Each row is a point on a tangle of strands that fork, close into loops and nearly touch. The rows are in no order.
In the rows, zero is written as 128.
Points whose rows are less than 185 apart are linked; no others are. Some points are linked to none.
q479: [160  99 125  73 138 159  97  92 151 129 159 117 128 129 134 109  67 132
 122 120  87 113 107  97  92 152 115  95  93 105 207  98 124 103 187 146
 111 159 152 115 162 159 122 142 126  67 151  66 119]
q846: [111 120  59 110 145 158  97  81 192 127 132 147 118 139 145 164 100 149
 176 204 138 147 106  92  61 129 140 119 136 162 111 167 171  85 154 158
  80 128 179  71  99 147 128  71  90 174 141 134  96]
q973: [108 140  97 155 108 105 113 164 128 112  79 168 106 104 151  98 122 130
 177 134 153 135 137 152 161 161 113 142 116 124  63 136 148 116 104 140
 146 111 100 141 108 133 154 148 128 130 108 124 187]
q245: [ 74 111  66 126  89  76  97  76 170 127 139 144  87 158 103 113  91 189
 174 167 146 187 132 132 112 129 129 131 113 144 156 119 108 125 122 146
 125 123 131 102 135 156 127 106 135 142 132 101 135]
q63: [187  75 110  54 146 136 106 169 188 119  98 134  92 124 132 127 100 163
 133 112  93 105 110  98 100 127 143 119 118 111 184 163  90  88 198 122
 135  88 201 102 129  94 133 117  76 118 160 159 134]
q220: [119 140 162 160 123 154 115 148 139 133 150 143 158 177 114 113 129 110
 104 150 116 166 121 129 110 114 113 100 113 140 139 100 117 145  75  83
 100 113 112 121 138 135 153  84 175 143 128 145  87]
q724: [113 134 153 174 110 125 128 120  51 159 152 138 108 123 116 101 162 144
 113 150 150 132 115 152 106  86  89 115 124 115 103  92 159 177 127 123
  81 148  98 109 157 162 116 114 165 161 154 120 151]
q51: [149  69  67  91 129 200  92  99 144 114 117 126 117 103 123 128  71 160
 134 101 105 121 132 110  79 140 106 137  86 108 178 101 168  98 206 146
 127 140 168 109 165 154 124 131  85 136 136  72 143]
q404: [131 147 157 124 154  97 133 102 118 130 151 134 209 185 167 155 106  94
 150  99 109 125 108 138  67 190 143 116 146 136 130 146  84 112 136 123
 133 137 139 134 100 148 131 116 165 108 110 130  68]
q321: [150 103 144 158 103 148 214 148 110 168  71  96 177  55 195 229 198  93
 148 182 119 119 148 129 208  63 117 120 133 137  83 124 123 138 107 135
 136 119  93 125 127 125 135 128 127  67 161 174 131]
q366: [108 140 123 117  62  64 134 124 116  89 104 168 129 157  90 112  73 169
  98  85 143  94 127 124 128 127 143 134  96 149 138 116 103 115  76 155
 167  86 122 136 143 141 107 143  92 211 103 157 168]
q320: [175 120 129 120 106  93 143 137 153 128 171 138 117 109  55  97 113 142
 101  96 102  78 152 132 144 145 177 120 118 143 187 123 133 157 133  78
 158 148 174 187 179 127  67 144 134 136 116 141 136]
q335: [164 159 117 173 114 131 175 153  98 127 123 110 149  76 157 139 158  92
 170 120  94 117 172 125 183 125 149 139 137 148 114 107 116 136  94 110
 119 163 118 178 128 155 147 194 175  86 114 151 134]
q684: [147 152 104 168 143 104  89  88 106 151 174 116 107 123 111 149 126 102
 160 143 115 174  93 147 141 138 116 132 121 151 137 129 143 124 141 152
  95 170 131 137 158 172 126 123 114  98 157 112 167]
q718: [129 149  89 149 156 170 121 121 121 113  68 127 100  90 111 148  76 101
 148 128 126 163  97 116 106 158  92 176 132 129  62 150 156 130 107 125
 120  93 140 162  90  96 160 167 115 143 117 129 117]
q353: [140 103  67  82 115 133 101 127 166 137 121 141  66 163 110 121  88 158
 144 156 108 154 101  83  84 125 142 126 106 150 178 129 137  83 131 151
 139 104 124 148 150  90 138  83  98  97 143 126 171]
q623: [157 142 116 156 100 108 162 118 114 125 143 136 112 125 128  98 132 139
 138  45 138  64 142 156 132 144 165 120 138 160 161 183 135 115 147 122
 148 132 144 153 165 184 141 143 122  80 107 190 159]
q288: [116 101  46 110 121 148 132 108 201 113 115 188 111 181 170 127  88 159
 188 153 139 150 118 102  54 120 159 135 115 178 132 184 142  93 161 163
 120  77 138  81  79 139 160  80  68 161 158 178  82]
q565: [103 120 104 136 119 129 123 135 106 147 156 127 111 228  42 134 128 174
 124 128 163 114 140 108 123 118 143 129 123 144 167 136 128 113 103 116
 158 136 190 112 172 112 119  98  50 185 105 154 151]
q626: [115 115 106 113 118  88 106 159 176 115 144 158 124 213  68 142 152 174
 111 132 121 140 130 104 127 111 131  82  87 145 207 123 103 132 146 125
 133 108 161  94 147 112 106  71  62 176 137 165 131]
q445: [121 162 150 125 132 120 128 180 131 148 138  88  94 126  87 104 148 167
 113 126 134 144 111 127 166  99 133 139 146 120 127  84 104 146 102 130
 154 131 103 158 108  78 133 149 117 113 125  90 181]
q349: [153 139 110 162 149 118  71 116 175 101 171 124 126 146 123 134 103 117
 132 123 131 167  97 132  95 142 116 146 120 147 141 127 125  99 154 125
 123 124 140 117 134 115 130 118 105 132 159 124 128]
q65: [153 125 151 155 154 162  60 127 150 137 103 116 171 113 150 151 105  99
 118 102 145 149 110 140  85 125 125 172 126 105  66 124 139 126 149 115
 124 113 142  96  80  89 143 136 149 201 140 138  68]
q125: [107 109 119 116  96 103 107 126 121 153 153 115  80 126  92 109 126 153
 119 112 115 130 132 158 187 136  97 121 101 112 175 105 113 130 120 109
 139 158 138 132 182 136  99  98 109  99 102 103 217]
q478: [175 125 143 170 141  87 159  84  87 113 124  95 173 120 159 127 127 104
 167  86 122  93 120 146 127 153 169 141 149 160 140 182  91 120 139 138
 158 164 120 127 142 204 122 158 132  74 132 152 133]
q184: [137 108 166  98 155 148 145 105 105 116 204  88 118 154  96  88 162 131
  77 120  82 118 130 125 116  57 136  67 125  85 190  91 111 140 158 116
  96 134 149  99 170 159 102 116 130 128 130  96  88]
q836: [147 157 167 148 155 134 167 129  98 157 198  53 118 121 106  95 169 165
 129 157  90 134 166 110 140  77 167 110 165 142 173 121  88 149 103 129
 125 174 120 136 126 140 149 152 130  90  99  99 120]
q607: [166 128 149 130 170 155 125 104 151 151 119  95 193 128 215 177 140 115
 138  90 117 140 129 149  74 126 120 149 176 111  68 122  99 102 168 115
 126 126 148 108  40  87 122 156 159 159 125 131  65]
q996: [155 129 141 125 113 121 153 136 138 118 174 136 149  94 126  98 151 170
 117  83 120  93 153 113 166 104 166 123 131 131 195 100 109 144 140 112
 136 176 143 168 151 170  81 168 154 103 101 102 126]
q106: [148 116  83 107 101  98 112 112 152 119 139 189 126 169 114 151 144 181
 135 108 124 119 136 101  81 115 118 113  78 129 195 102 121  91 143 139
  99 128 123  99 160 170  81  94  73 172 180 141 172]
q144: [141 133 169 138 175 181  99  68 107 159 153  95  87  74 149 121  85 123
 113 163 110 144  80 153  84 131  58 119  96 104 101 119 183 145 175 127
  76 188 142 115 110 153 136 136 160 116 148  76 100]
q270: [103 171 113 147 100  94 106 132  97 119 123 145 106 114  79 114 127 130
 128 118 127  93 115 156 144 112 110 163  80  85 113 103 133 116  99 164
 113 140 100 140 163 159  84 121 111 197 150 121 198]
q847: [104 161 198 152 142 160 120 114 136 158 149  70 125 139 170 135 118 108
 127 155 118 178  88 144  89  87  89 147 128  95 105 132 109 141 108  91
 143 123  92 105  93  80 142 122 205  87 159 114  99]
q227: [118 125 169 122 131 178 106 142 126 151 100 138  90  70 189 110 139 141
 145 146 133 112  91 151 186 120  93 148 119 102  93  94 138 174 132 141
 110 140 106 107 104 137 110 137 179  79 141  48 154]
q452: [148 121 141 192 121  97 107 129 107 141 110  98 143 137 143 152 139  87
 113 102 155 111 140 156 165 146 129 144 156 162 109 128 110 133 102 114
 180 129 106 104 144 126 159 105 170 111 151 157 148]
q400: [105  80 111 164 118  79 109 118 116 155  87 162 119 140 129 148 178 134
 175 206 131 161 172 166 211 172 122 113  94 153 123 113 140 149 107 144
 104 151 108  75 135 179 141  62 107 128 109 129 174]
q229: [ 64 112 151 169  91  74 124 139  88 182 120 167  80 126  99 124 159 153
 107 167 149 148 131 172 183  98  98 150  66 108  94 110 141 149  52 123
 120 158  81  69 132 155 146  85 139 192 119 126 175]
q542: [135 150 182 122 163 170 146  84 108 186 145 159 135 102 180 130 135  75
  98 166 113 127 121 141  66 126  77 123 109  95  89 113 167 199 161 106
 111 128  80 116  99 131  95 122 225 138 179 106  86]
q841: [104 132 191 139 176 161 130  66 136 144 123 148 173 111 189 160 116  78
 124 144 127 142 146 120  57 148  85 172 117  71  77 123 128 152 163  86
 123 134 118  84  89  88  90 155 201 154 178 103  69]
q543: [106 147 115 149 133 173 152 159 137 162  76 149 156  48 191 128 154  95
 167 142 155 118 142 133 109 143  92 145 119 106  51 120 136 162 125 105
  93 153 142 124 108 139 141 185 165 113 136 104 152]
q269: [ 97 161  91 113 101  77 128 141 148 110 114 149 104 149  90 119  70 164
 117 126 127 125 154 123 115 164 131 149 107 123 145 128 119 106  63 182
 142  87  98 142  99 113 159 115  93 217  79 114 160]
q490: [126 119 163 154 101 107 156 200  98 141 133 107 147 107 118 122 181 155
  88 139 168 145 140 128 224  83 153 121 138 142 122 103 106 143 103  84
 171 143 129 123 120 107 138 152  98  99 130 132 160]
q530: [120 141 107 143 133 104 135 117  94 155 175  93 126 154  79 119 170 135
 143  81 149 104 169 134 145 135 177 142 166 138 179 179 113  96 139 106
 150 156 173 148 168 145 144 124 107  95 119 162 149]
q848: [123 140  95 150 141 108 113 101 149 177 102 205 152 145 155 107 152  72
 136 118 142 115 134 144  85 151 144 117 140 160  57 115 139 112 117 141
 117 144 127 126 124 168 121 144 152 153  97 121 143]
q191: [ 78 124 113 115  58 105 158 148 134 127 147 152 109 196  61  92  64 155
 107  77 124  85 138 144 118 146 194 128 121 183 162 183 144 132 121 139
 222  86 146 138 143 102 140  96  76 165  95 188 122]
q499: [169 110  77 151 134 136 108  75 183 121 129 166 135 150 170 145  77  99
 165 102 125 116 107 147  65 172 118 139 122 183 116 150 140  87 147 129
 107 122 138  99 135 157 132 109 104 130 155 144 114]
q550: [127  94 151 154 112 140 153 140  65 148 155  75 113  72 153 121 174 101
 114 130 100 136 161 172 183 119  96 105 100 111 125  92 114 176 120 106
  75 185 106 111 186 166 136 114 148  78 138 111 166]
q252: [158 149 137 115 177 128 166 150 157 120 161  77  92 131  67  93 161 140
 108 137 105 136 148  95 142  83 162 104 159 127 154 110 101 130 102 120
 133 128 123 189 101  76 125 163 115 108 100 113 118]
q219: [158 155 174  96 193 121 147 140 130  75 149  85 143 155 157 158 149  95
 119 146 110 188 135  69 146 100 127 100 138 100 153 141 110 139 131 107
 118  90 100 146  75  80 129 136 168  94 127 162  76]
q961: [112 128 133  86 132 104 119 153 152  68 133 139 154 178 112 137 137 106
  95  99 124 129 118 107 150  93 166  97 141 125 158 139  78 131 142 108
 147  75 166 137 142  79 105 126 113 123 120 166  75]
q16: [165 157 107  94 149 137 111 141 153 113 147 127 152  97 122 135 176 107
 105 112 117 127 133 139 138 117 120 127 169  92 122 111 103 102 135 154
  93 101 123 160 131 131 120 136 152 152 101 151  99]
q406: [153 116 146  90  99  82 136 167 179 104 165 173 126 151  91 115 145 170
 116  88 102  91 141 102 100 130 177  80 107 119 217 152 127 129 158  86
 136 123 190 166 146 130  77 112 122 124 122 178 110]
q513: [103 112 122 158 133 135 114 141 133 119 111 151 100  67 146 102 135 138
 141 118 149 132 100 150 148 127  79 143  63  81 103 110 161 153 148 131
  99 181 107  92 118 177 104 123 134  99 149  55 156]
q581: [164 143 159 153 170 136 108  68 132 144 183  70  71 110 120 132 118 114
 121 153  67 171  83 145  99 118  86 116 103 106 148 108 125 100 151 144
  89 175 134 132 150 147 123 152 129  84 128 112 128]
q548: [169 125  79 158 148 138 126  92 173 153  88 150 125 140 172 105 103  66
 166 109 151  88 124 167  89 172 121 134 119 167  50 167 156  89 135 125
 111 153 153  99 102 165 137 143 113 146 104 154 162]
q971: [160 102 111  88 187 197 156  89 115  90 108 111 142  52 174 151 134  92
 128 126  92  98 149 102  86 126 107 133 136  80 100 106 164 147 180 136
  58 164 154 144 123 144 105 169 164 129  97  63  84]
q702: [149 134 129  68  98 150 175 154 170  98 117 171  98 110 136  97  91 154
 109  53 116  79  94 146 123 147 154 145 123 151 164 185 132 117 139 141
 156  79 139 211 138 100 117 150  95 123  85 195 137]
q86: [213 125  81 103 172 114 137 108 144 108 153 104 113 117 146 135 116 123
 152  92  97 120 134  94  90 125 162 136 154 125 139 193 109  69 159 119
 118  88 148 165 102 122 131 145 108  86 120 170 106]
q918: [ 79 124  79 108 129  86 114 146 178  96 109 137  68 155  75 105  65 177
 154 161 130 157 123 107  99 152 156 159 117 106 105 139 169 120  88 188
 140 109 109 117  63  83 158 102  77 207 121  85  92]
q705: [145 100 128  92 161 141 120  86 119 106 188 113  90 141  92 101 160 128
  96 140  55 141 128 142 112 106  80  79 102  88 177  85 165 130 169 140
  52 130 111 103 160 178 102 104 105 133 165  92 122]
q464: [116 120 146 166 133 114 173 169  87 141 113 109 161 114 149 167 195  92
 104 143 135 125 191 130 195 174 157  82 152 125 119 167 143 103 116 117
 149 134 104 134 108 144 179  89 131  43 103 170 123]
q484: [107 135 120 142 167 128 108 102 163  86  74 208  80 118 142 136  93 122
 153 161 162 128  85 110  99 135 119 168 110 130 130 147 157 158 151 172
 108  59 132 125 117 122 131 122 132 207 130 133  96]
q805: [107 162 149 160 170 150 147  90 154 154 102 175 137 100 179 124  90  70
 145 186 130 120 107 141  91 189  74 119  91 159  76 127 169 195 128 135
  89 199 119  94 107 153 115 113 174 127 164  92 136]
q835: [144 106 103 116 133 103 106 117 138  83 100 205 140 141 124 127 149 121
 117  92 134  96 115 111  92 128 124 116 107 104 148 106 130 107 154 138
  87  90 117 123 163 171  96 126 111 170 165 127 114]
q982: [103 121 146 117  91 131 169 207  63 121 130  94 154 159  55 102 138 170
  91 152 169  96 172 118 176 123 141 147 157 131 108 134 155 111  74 122
 178 177 134 147 129  61 121 150  48 175  88 128 170]
q669: [114 136 157  73 140 110 116 191 152  90  87 150 141 115 132 121 106 136
  77  99 110 106  84 129 126 157 131 138 164 120 144 121  87 134 125 168
 130  64 137 107 113  55 129 140  86 186 109 108  93]
q228: [121 160 181 114 133 128 111 148 101 156 155  83  96 144  78 125 124 126
  84 178  90 161  89 130 126 100 118 130 146 115 107  96 142 153 103 160
 143  90  87 155 103  40 149 131 129 141 149 131 128]
q498: [135 137 191 172 102 151 140 158  90 170 158 132 200 144 152 132 165  95
 121 161 131 135 125 133 110  92 123 121 135 143  92 117 132 135  71  64
 132 152 104 111 140 140 165 135 190 116 150 144 103]
q746: [ 92 148 122 163  86 120 167 147  85 168  74 142 145 129 149 136 195  94
 142 167 175 100 163 132 148 120 127  95 122 163  62  89 154 115  86 132
 135 139 123 119 143 158 167 153 160 157  92 171 191]
q469: [122 187 107 140 118 149 175 157 135 150 101 139 135  64 146 142 162 108
 146 140 135 135 131 127 140 101 116 141 129 127  66 108 139 128  70 119
  99 119 110 166 115 120 165 192 165 110 143 156 129]
q740: [134 162 168 147 144 112 148 119 119 141 120 141 221 165 163 153 151  90
 153 142 129 165 153 124  73 147 140 113 134 133  98 128 110 103 107  91
 128 124 105 122  93 136 155 161 178 119 140 172  88]
q129: [152  51 103  73 127 158  72 126 177 106  96 128  93 131 128 143  73 166
 146 155 101 137  88  79 115 138 131 116 123 154 159 152 132  93 171 139
 138  77 212  86 131  86 165  78  59 165 123 149 119]
q170: [119 166 188 151 109 152 134 150  66 178 143 107  86 112 103 111 148 148
 107 175 132 127  88 138 129  76  99 138 131 123  86 120 163 189 102 125
 123 108  83 155 128 103 143 128 169 131 174 158 136]
q950: [ 89 111  79 118 123 110 108  57 134 153 136 137 113 123 137 114  88  88
 139 171 144 116 122 150 105 149 109 110 118 133 111 121 152 136 167 167
 110 176 108  70 157 194  86  91 145  95 171  57 148]
q843: [129  95 140 165  96 126 152 180  84 180  90 103 151  74 133 191 202  77
 102 179 129 112 164 142 202  98 129 136  95 106  83 135 123 140  98 140
 127 104 100  94 163 117 164 109 109 126 141 181 157]
q671: [141 107 140 136 162 183  74  87 136 117 137 115 132  95 129 129  71 115
 117 115 148 145 107 120  89 124 107 145 121  99  95 107 181 138 175  92
  91 160 165  93 104 118 127 131 148 155 162  66  83]
q795: [119 140 123 116  77 109 163 160  83  89 101 143 136 145 102 103 101 152
 101  96 164 116 119 120 182 128 168 138 128 172 132 128 126 125  99 129
 185 112 127 179 146 125 118 171  87 150  73 181 177]
q329: [169 114 174  94 180 137 137  67 135 102 182 114 134 136 113 131 106 101
 103 109  80 107 108  96 113 114 128  91 119 104 216 101  89 137 158 119
 119 130 140 112 159 149 108 160 157  74 151  74  73]
q823: [181 119  94 112 124 174 119 116 167 119 112 124 109 124 110 102  58 126
 142  59 114  92 101 176 110 162 118 177 126 145 131 195 123 102 141 132
 155  90 144 145 135 133 142 122  81 127  89 184 125]
q470: [ 99 134 104 126  95  96 121 111 154  96  97 140 132 177 102 113  99 190
 159 136 165 167 123 123 130 142 125 110 111 175 176 143 117 143 115 126
 145 131 136 129 156 163 105 106 105 105 115 154 170]
q967: [107 135 118 167 122 138 105 141 186 138 124 167 121 121 136 108 103 101
 138 184 131 168 131 157 118 144  91 147 113 144 101  97 147 141  84 121
 107 123  96 103 126 121 178  94 187 170 127 118 112]
q92: [161 106 146  69 142 126 134 148 147  88 150 100 113 168 104 114 144 127
 112  83 101 134 158  83 107 140 182  92 141 129 199 177 144 127 193 138
 184 116 125 209 101  84 110 136 107  90 105 168  91]
q55: [173 131 124 136 143 124 143  70  89 110 130  91 148 121 160 167 130  96
 136  99  98 116 101 120 103 136 120 125 150 137 165 137  93 123 141 148
 125 135 142 168 177 178  94 155 163  76 109 127 133]
q811: [172 142 129  86 135 102 149 132 138  96 146 135 151 152 135 115 166 148
 145  99 116 122 160  83 124 119 200 100 165 131 168 180 125  93 142 129
 115 109 119 191 104 136 119 147 121  87  98 172  74]
q448: [151 137 198 107 182 130 124 159 131 115 175  77 113 158 126 123 182 108
  85 143  64 159 110 129 143  68 117  73 136  86 158 116  91 154 139 115
 115 101 134  96 113 102 139 116 147 129 145 133  81]
q371: [ 88 148 103  63 117 107 137 124 135 111 134 157  87 124 130 130 100 158
  99 134 154 138  93  92 147  79 132 117 144 121 129  99 100 122 108 152
 120  59 131 162 126  99  98 119 140 149  88 112 130]
q947: [116 116 129 151  94 119 118 156 104 163 166 124 130 188  85 121 140 179
 124 105 172  94 162 137 178 137 160 133 110 139 185 187 144 125 132  92
 165 198 209 102 173 147 106 103  86 125 100 142 159]
q124: [107 116 100 126 127 135 106  56 114 146 111 153  80 126 115 129 112  98
 130 155 132 106  79 130 113 104 102 127 111 122 105  93 145 149 133 158
 118 126 116 131 182 158  70 121 174 116 158  69 139]
q56: [115 144 139 138 158 120  94  96 108 110 118  88 150 208 172 174  88 113
 158 107 110 202 140 103  92 130 139 118 139 134 105 131 118 133 141 139
 163  83 112 128  53  64 136 125 177 114 121 127  67]
q977: [116  76 124 173 142 108 105 136  79 151  84 140 144 103 137 177 196  79
 119 153 118 123 165 167 203 152 142 110 103 103  96  99 123 150 137 147
  85 121 126  97 157 169 123  89 103 103 126 147 152]
q268: [120  86  78  96 125 154  79 113 195 134 151 135  86 135 138 153  99 191
 157 183 114 166 104  83  78 124 108 100 113 142 171 133 136  73 155 142
  92 123 184  86 127 106 143  71  73 128 141 119 132]
q365: [ 93 134 125 159 123 112 130 117 133 116 100 147 146 185 120 128 116  78
 131 119 134 168 133 148 105 125 154 163 156 164  71 135 130 116  82 142
 175  83  70 141  99  92 174 131 139 168 107 168  77]
q314: [170 145  99 116 158 136 135 105 132  92 114  73 104 126 110 128  97 107
 140  91 115 156 156 110 112 154 124 152 168 121  99 162 137  91 117 110
 158 101 117 180  75  99 141 156 122  96 124 145 114]
q764: [147  84 131  59 158 153  97 129 140  74  81 130 119  74 152 153 100 129
  93  93 138  84  92 110 129 134  99 157 154 105 119 136 126 126 169 148
 111  72 174 108 136  90 129 140 101 200 112 110 104]
q326: [138 152  99 103  95 148 128 141 161 129 138 129 152 126 137 107 150 141
 132  70 146 120 128 166 171 133 152 160 180 138 122 136  98  91 131 146
 168 106 115 188 128 130 121 146 130 123  90 145 117]
q133: [ 95 130  87 111  80 120 107 150 146 128 154 142 137 187 108 102 115 153
 127  74 140 123 129 139 112 107 183 126 138 136 164 151 100 104 148 134
 191  79 135 153 141  99 112 105 104 130 103 164 125]
q555: [ 81 144 131 124 112 107 137 135  75 137 111 180 102 135  84 127 121 151
  94 175 151 132  75  93 139  84 135 129 141 133  97 104 152 148  62 155
 123  93 113 151 146 125 116 124 141 187  95 127 118]
q223: [126 133  86 126  82 108 112 121 137 141 112 141 133 133 140 116 108 151
 175  99 139  96 139 150 140 188 141 111 106 149 153 166 128 115 148 127
 118 159 148 136 168 199 112 104 122  73 138 143 178]
q262: [117 118 191 145 125 175 158  93  40 193 150 116 128 116 146  98 153 119
 103 167 106 113 108 174  87 108  98 109 115 127  90 113 189 206 160 109
 112 175  75 109 134 188 119 117 194 124 193 104 110]
q580: [181 119 104 104 165 157 121 115 163  86  92 112 106  76 111 134  67 101
 109  72  89 104  97 132  97 167 101 163 134 116 138 153  93 116 145 141
 119  78 167 149 159 115 115 161  90 152 120 134 119]
q131: [139  82 135 167 113 142 134 153  70 129 141  90 112 111  98 124 146 130
  77 111 126 117 136 146 193 114 115 115 108 134 150  96 128 164 108  94
 130 192 160 121 210 157 113 121 117 105 100 108 180]
q890: [ 85 108 149 159 100 125 125 186  74 110 102 118 127 167  53 101 166 145
 128 167 164 141 176 115 196 132 128 138 117 120 116 140 148 109  71 112
 176 146  86 112 141 105 157  86  73 144 116 128 170]
q453: [134 171 128 137 138 169 136 156 126 162 110 116 108  47 112 153 128 125
 135 163 137 145 112 118  99 118  90 164 129  91  53 156 171 142 102 104
 112 110 113 165  70  76 160 172 140 134 158 154  99]
q248: [110 133 147 178 110 103 179 181  79 115 119 113 151  96 139 148 196 139
 133 115 138  79 167 125 203 160 167  91 134 121 167 160 121 132 125 129
 134 180 161 131 149 182 152 121 114  64  85 146 153]
q641: [136 141 159 170 136 141 140 139  54 137 167  59 166 147  99 116 159 119
 153 177 132 162 150 112 165 121 136 118 150 131 150 147 121 139 109 114
 147 182 118 112 134 160 163 120 114  78 133 122 146]
q615: [139 129 184 139 122 131 153 105 123 176 180  40 172  95 176 147 141 115
 135 139 103 140 147 157 121 102  98 145 146  95 103 114  83 121 114 100
 151 164  87 101 101 128 125 134 215  81 168 105 115]
q559: [ 86 132 147 159  88 102 147 152  77 176 132 162 157 110 173 111 172 120
 132 181 166 121 145 148 135 112 100  97 118 132  76  86 147 175 112 134
 109 164  85 101 130 176 140 117 188 158 123 111 198]
q198: [120 147 141 115  90 150 214 182  79 102 115  91 170 127  91 118 139 143
  92 110 136 103 158 129 172 132 165 142 182 180 138 115 147 110  97 151
 175 143 109 199 130  76 141 184  73 167 107 178 142]
q842: [ 92 158 164 115 100 154 147 153 159 116 111  95 159 140 134 137 131 150
 119  92 161 146 164 125 150 123 139 146 172 136 136 120 101 152 111  77
 157  97 112 166 109  41 146 163 161  84 143 153 100]
q812: [ 97 118  78 123 150 135 102 121 181  86  78 160  87 171 116 112  82 165
 169 127 163 154 114 101  78 125 141 155 115 129 124 161 143 120 148 169
 135  69 135 101  79 116 165  99  73 192 118 128  90]
q319: [ 92 144 126 106 110 120 108 127 156  97 114 171 120 100 159 121 102 148
  96  95 192 135 119 128 130 115 118 157 131 120  99  73 120 143 119 123
 100  99 123 128 116 109 108 144 176 174 124  86 125]
q646: [165 141 108 137 169 167 157  93 137 151  80 127 163  82 193 148 128  78
 155 111 114 105 146 122  98 150 101 131 153 117  57 126 123 144 129 123
  88 161 163 150 104 145  87 176 165 112 107 105 120]
q172: [145 157 143 159 146 153 148 132 166 149 152  69 178 110 191 157 163 120
 157 112 136 134 159 148 115 130 116 155 197 116 112 138  92  95 129 115
 147 157 118 133  81  94 146 148 174  98 137 111  93]
q881: [127 141 174 167 116 121 172 144 127 125 122  84 182 110 139 146 166 151
 133 101 153 129 146 119 194  80 159 155 175 156 131 123  84 151 101  88
 181 142 113 126 119  83 138 187 144  97 175 141 103]
q681: [ 93 105 102 117  80  96 114  93 127 122 142 156 174 159 132 107  93 117
 138 133 166 106 154 155 134 179 133 103 112 155 150 120 133 135 142 127
 122 193 111  83 158 215 104  82 132 102 157  91 124]
q489: [ 93 126 123  83 141 108  93 124 156  91 112 191  66 111 127 139 107 150
 114 157 138 140  54  84 114  93 114 131 103  89 137 136 130 134 154 155
 110  56 151 119 134  94 107 112 125 145 133 111 106]
q799: [153 142 130 134 118 125 144 144 115 117 147 109 156  56 190 116 131 138
 153 102 130 100 167 138 172 153 126 124 140 127 140 101 111 156 147 122
  98 164 124 143 118 160 129 175 168  67 126  79 143]
q794: [109  90 147 178 100 120 102 151  70 127 117 160 127 138  96 138 172 163
 139 184 152 137 151 155 222 112 102 134  81 110 116 128 154 117  75 110
 122 160 136  67 146 168 126  94  88 163 113 141 183]
q108: [ 95 128 138 157 134 104 130 138  65 140 136 113 144 150 140 125 181  90
 162 194 148 128 160 134 166 150 137  91 161 123  92 158 123 120 124 140
 134 155 101 106 116 153 152  80 130  58 119 106 173]
q864: [ 83  83  78 113  77  89  79  67 147 146 159 139  84 129 129 134 112 187
 156 131 121 139 170 144 157 149  89 127  85 127 177 107 120 108 142 134
 130 160 126  70 167 151 109  83 100 109 146  83 200]
q584: [134 162 146 149 127 105 103 157 100 163  89  85 117 123  93 143  97 102
 113 156 128 147 102 129 133 144 127 177 145 139  75 139 146 143  83 159
 161 125  54 139  98  61 171 141 124 139 177 136 145]
q254: [127 134 121 115 139 126 116 108 125 143 162 165 188 135 169 116 152  85
 123  99 144 100 124 143  75 146 151 117 156 121 118 108 108 111 147 144
 101 171 109 129 133 175 116 134 159 114 125  69  95]
q176: [112 160 177  64 154 145 180 194 164  91 100 161 159 151 142 141 131 127
  85  95 120 111 113 107 159 162 156 147 179 160 172 116 102 119 117 138
 145  81 115 185  97  32 129 157  84 155 110 134  95]
q115: [128 129 107  82 159 113 100 135 141  81 105 102  97 151  87 128 112 127
 116 111 124 179 133  97 106 144 134 117 164 106  99 146 134 113 143 132
 128  75 122 142  74  51 151 137  88 127 133 139  73]
q901: [116 139 167  50 143 110 178 184 165  87 140 154 144 156  97 134 139 147
  88 130 119  99 121 103 168 110 173 100 151 129 188 119  99 143 139 107
 162  81 156 194 124  62  74 146 105 154  89 150 115]
q773: [134  90  87 129 129 168  78 114 147 133 100 134 124  85 132 113  98 141
 140  87 160 122 125 134 117 158 111 159 111 112 114 111 143 125 163 115
 118 152 153 107 125 163 125 152 118 134 124  53 149]

A piece is two or more points that can be reached from each other along the links. Count, over all rows, the pieces, the separate loops (a circle has one, a figure eight two, a Y none), the forks (points with three links) and the tips (points with one).
pieces => 6
loops => 0
forks => 15
tips => 27

A tip is a point with one link. Name the tips that can be reached along the links from each point below, in the order of the rows.
q86 => q406, q971, q92, q115
q490 => q841, q746, q248, q842, q584
q513 => q847, q227, q219, q705, q967
q864 => q550, q835, q55, q124
q176 => q191, q16, q702
